Points on a hilly landscape, in no order, each with its height.
From any point a ball rolls to the lowest of the 2 points nearest to it. It stops when none of these is lower. Distance is the straight distance between rows; heights are no part of it.
gegul: [120 110 117  64 100 179  79 127 146  98 121  76 147 136  53 148 121 111
 156 143 100 161 125 112 178  86]  h=344
lok: [138 100 140 119  89 144 142 158  83  79 126  96 142  93 145 149 145  72
 122 118 165 115 116 155 128 111]  h=681
Vus: [142 118 119 163 118 130 127 128 120 104 121 163 133 165 165 159 148  89
 155 157 141  92 111 187  62 115]  h=449
pabo: [122 109  94 133 161 179 123 108 126 201  98  99 114  66 136 133 125  66
  87  71 127  96 120  73 156 131]  h=567
lifet: [132  95  82 120  99 116 117  92 155 148 123 115 185 160 110 112 203 151
 102 139  86 149 130 140  94 108]  h=597
mula: [193 130 138 108 180  61 150 126  93 171  88 150  87 161 175 112  74 138
 161  86 145 126 144 104 133 118]  h=317
daraf: [210 137 117  48 113 130 164 130 129 193 102  89  64 159  96 104 103 132
 173  97 140  95 125 136 150 136]  h=636
Gunu: [ 88 170 114 172 107 187 176 143  94  79 156 131 166 114 123 112 140 129
 116 125 165  96  70 159 152 133]  h=598
zunaf: [161 137 180 115 160  99 106 148 109 119 125 119  98 149 177 115 123 136
 119 124 100 157 190 133 149 115]  h=354
bofiv: [125 154 146 140 141  61 150 145 120 111 112 128  96 101  76 180 128 116
 132 145 153 107 152  99 133 116]  h=482
tizar: [160 130 141 150 153 101 162 151  82 142 144  98 119  98 128 100 101  97
 115 133 176 121 104  74 166 125]  h=592
zazaf: [105 139 186 140 149 134 141 142 123 124 134 133 147  90 121 195 130 107
 154 133 102 173 150 167 123 122]  h=249
mif: [165 113 119  87 124 118 147 126 111 142 113  96  90 109  82 117  69 101
 135  93 178 118 103  62 161 131]  h=577
ridef: [175 119 125 151 185  52 155 126  80 140  98 162 125 157 157 125 117 129
 169 125 104  99 156 114 103  97]  h=241
foz: [112 147 140 136 138 120 119 119 116  76 171 152 115  91 182 109 140 143
 149 117 142 136 128 120  98 117]  h=235
fenu: [156 123 114 128 100 110  86  85 164 158 126 150 164 217 133 110 174 108
 161 149  87 151 125 142 111 104]  h=594
Naro: [121 139 126 101 123 186  78 113 146  96 123 107 146 105  95 122 126 124
 104 149  94 206 130 135 163 104]  h=256
palo: [118 114 143 141 200 132 126  78  99 137 124 170 156 116 151 124 197 168
 103 134 100 146 151 133 115 103]  h=467
mumu: [146 112 123  87 153 120 105 107 158 175 132 129 139 155 146  72 123 174
 111 129  64 171 150 124 142 160]  h=466
rikab: [ 96 127 102 121  83 114  98 142 158  74 157 135 121 151 121 103 204 144
  79 171 134 114 143 117 123 147]  h=779
pimur: [ 97 115  95 143 114 169 115 144  89 129 117  77 101  70 110 145  98 100
 100 128 208  71 106  79 153 101]  h=654
Pabup: [159 101 111  56 124 164  98  92 141 109 129 116 158 120 137  90  98 109
 168 105 110 172  90 142 135 112]  h=237
zur: [157 125  83  68 127 160 152 133 125 198 103  71  43 145  83 101  80 121
 145 103 186  81  98  90 142 139]  h=607
Zan: [163 130 169 175 168 117 128 153  90 128 113 143 128 141 211 121  93 138
 109  94 128 139 153 160 139 113]  h=260
Soziz: [ 77 130 114 167 118 165 132  94 100 113 174 170 162 119 177  99 203 188
  93 126 129 133 120 141  97 147]  h=808
vep: [ 67 170 120 148 102 189 197 192 124  93 127 122 173 138 108 163 152 154
 101 161 130 118  93 143 150 155]  h=632
vepe: [ 66 145 138 168  80 113 157 156 149  99 177 149 162 108 123 148 125 125
 153 108 133 115 113 127 118 163]  h=702
zekip: [ 92 133 115 126  95 116 139 155 168  83 131  99 145 146  72 146 119 154
 136  97 163  88 144  56 137  95]  h=407
mup: [162 123 102 125 109 186 100 117 125 110 116  66  83 110 135 132  91 113
  89 109 165 102 115 156 112  87]  h=617
Puliz: [ 57 122 131 144  93 148 136 138 154 127 159 137 194 120 115 161 177 134
 129 131  91 178 124 134 109 143]  h=722
nugo: [ 85 167 133 165  61 155 194 180 118 101 152 149 154 138 154 160 135 132
 117 126 122 122  98 166 117 207]  h=670
mus: [131 111 112 111 125 101  76  88 146 149 128 147 105 153 170 108 150 197
 109 125  68 155 189 139  84 138]  h=522
zad: [155 133 144 180 100 142 103 144 149 143 143 108 100 183 129 134 125  92
  86 143 150 113 123 147 123 139]  h=524
piro: [130 162 123 183 145 127 186 170  77  92 140 119 115  92 143 110 137 136
 102 146 158  99 107 128 136 141]  h=566
kup: [140 100 134 186 161  85 150 170  93 128  92 181 153 174 194 142 103 138
 148 110  84 112 161 164 103 120]  h=141
Gefek: [135 144 145 178 127  78 132 128  85  94 131 185 100 114 200 137 113 123
 156 117 164  90 143 137  88 137]  h=339
dubot: [106 141 183 164 152 109 163 142  77 146 134 136 139  51 119 177  95  93
 151 131 143 139 130 136 150 142]  h=340
dakad: [148 137 129 174 171 156 166 119 147 155 129 106 112 132 110 141  86 135
 115 102 152 101  90 128 106 102]  h=555
madat: [142 138 127 113 158 143 108 109 187 173 143 140 123 174 130 103  84 139
 162 147  83 176 110 146 115 159]  h=404
vak: [133  79  96 110  80 113  81  64 138 167 107 122 155 135 144 102 154 191
  69 118  96 174 154 149  88 137]  h=568
kidu: [143 116 153  96 177 126 157  94 127 163 130 163 140 119 142 120  81  91
 198  95 179 148  75 112 116 132]  h=474
Seg: [110 167 103 172 140 176 156 139 155  98 128 115 133 146 111 163 134 170
 116 110 141 118 114 151  80  72]  h=526
bur: [168 137 154 131  96 121  92 159 131 160 127  83 108 192 169 131 122 120
 131 129  81 184 178 153 127 114]  h=431
dafu: [151 100 107 135 144 174 115 127 101 180 105  62 100  92 159 135 131  83
  78 111 148  84 130 148 118 100]  h=593
Leto: [154 119 140 103 146  92  84 113 142 147 129 162 102 168 182 108  83 121
 186 138 106 123 136 154 120 135]  h=446
pilam: [142  78 131 122  91 101 131 148 110 133 116  98 146  73 105 153  94  58
 129 120 153  93 120 137 145 141]  h=699
zisof: [178 121 122  81 146  87 101  85 125 146 117 147 129 178 118  87 203 151
 133 152  86  94 161 129 155  99]  h=564
Tigo: [109 140 100 127  42 122  74 129 172 108 129 109 127 152 136 105 170 137
  90 145  95 189 153 124 104 149]  h=763
zez: [104 155 102 178 156 158 141 132 141  98 120 152  99 135 114 170 123 136
 145 175 143  81 102 171  69 110]  h=492
Papen: [109 144 169 139 148 109 149 101 132 135 145 174 141  73 131 147  69 122
 179  98 137 140 104 119 128 153]  h=416
Fime: [179 143 114  52 158 115 196 149  87 192  98 104  69 154  97  95  98 117
 182  86 176 164 136  99 139 159]  h=666
petud: [119 127 110 117  97 103 124 153 177 105 142  97 127 148  73 127 120 120
 134 150 125  91 123 120 136 122]  h=369
Topul: [151 111 149 149 148 156 129  98 123 189  97 115 107  94  97 145  95  83
  69  85 172  95 113  95 184 138]  h=543
Ruz: [109 101 108  80 122 160  83  91 129  79 165 129 155  74 165  78 145 143
 132 119 120 159 112 119 121 112]  h=74
poge: [ 72 150 111 151 168 118 161 133 107  97 140 151 141  74 110 116 178 175
 107 160 128 108 124 108 130 137]  h=536
Nifuf: [153 113 157  97 137  71  90 105 110 131 125 148 110 143 146 151 136  74
 196 160 132  95 143 161 124  99]  h=497
tarim: [119 105 115  41 130 139  97  73 169 136 129 125 163 122  82 124 146 125
 163 127  93 154 111 128 132 100]  h=330
sele: [128 121 135 183 103 102 164 134 102 122 130 157 134 128 150 169 143  86
 143 109 180  65 104 148  87 134]  h=405
Lenat: [146 101 119  86 135  80 162 143 155 154 159 117 144 149 110  66 102 115
 168 112 119 128 102  71 143 170]  h=245
muze: [134 125 166 139 155 134 161 178  83 121  90 150 137 127 179 192 145 108
 141 164 100 153 159 193 102 139]  h=350
Zatun: [106 102 147 117 143  45 116 116 137 134 149 169 145 115 141 126 152 123
 167 145  95 118 157  99 117 154]  h=556
Buri: [ 95 170 118 147 114  95 156 142 127  93 113 127 118  86  72 161  82 158
 131 103 188  97 130  61 150 102]  h=445
rofoz: [128  98 139 100 125  47 141 158 104 111 124 132 157 118 136 155 168  81
 187 162 109 109 155 140 110 127]  h=529
folib: [177 138 147 130  94 138 119 139 169 140 153  83 106 194 123 109 111 122
 107 103 115 154 138 110 136 129]  h=486
kadur: [ 95 145 124 122 132 155 117 101 191 113 140 150 136 112  77 102 108 184
  82 108 116 147 118  91 160 150]  h=257
Zuguv: [ 99 136 105 169 108 136 128 124 129  88 141 199 142 153 149  99 204 159
  73 172 122 116 125 137 111 183]  h=792
Tunu: [ 94 154 135 177 130 210 131 156  97 101 140  93 120 106 110 129 106 131
  96 134 198  97  95 115 174 100]  h=630
zore: [ 78  83 139 136 170 122 116  86 118 156 142 155 134  98  97 140 189 185
  87 172 116 123 152 121 113 140]  h=503
veno: [188 145 132  39 136 116 114 101 142 181  99 152 105 184 129  69 151 179
 142 123  81 136 161 133 180 142]  h=523
lasa: [132 146 152 145 151 123 115 121 139 146  99 117  80 111  64 166  95 106
  91 148 173  80 128 125 166 112]  h=513
tup: [136 136 128 125 116 198 110 128 166  95 111 105 131 110  67 136  54 145
  95 101 111 174 113 119 177 128]  h=93
kubiv: [ 96 120 112  80 113 101 109 141 186 136 179 105 110 144  93  86 132 150
 145 147 105 121 129  71 136 153]  h=318
Vurav: [ 99 159 125 151 150 152  91 106 189 125 148 166 132 121 109 117  96 144
 132 162 106 156  98 144 124 145]  h=338
nus: [128 116 153 127 185 104 120 144  97 127 105 154 152 136 169 129 165 146
 116 155  69 158 186 158 138 123]  h=421
Piz: [112 132 117 131  69 202 103 148 126  68 120  92 122 105 120 168 105 116
 106 118 155 147 115 157 125 107]  h=651
Pego: [101 143 123 146  66 134 109 150 139 117 102 130 168 141 163 134 175 115
 112 165  88 222 141 154 109 164]  h=744

Where does a ball stop that starts at each point below?
lifet => tup
dafu => Lenat
fenu => tup
rofoz => tup
poge => kup
Zatun => tup
Seg => Ruz

Call two points neighbours if one is among the 2 nearest of the other. Go from one point of each pair to the other, from neighbour to neighbour, staying as low as possible. Name the highest point that can't be avoided.
tup, kup => Leto
tup, Ruz => gegul
kup, zazaf => nus
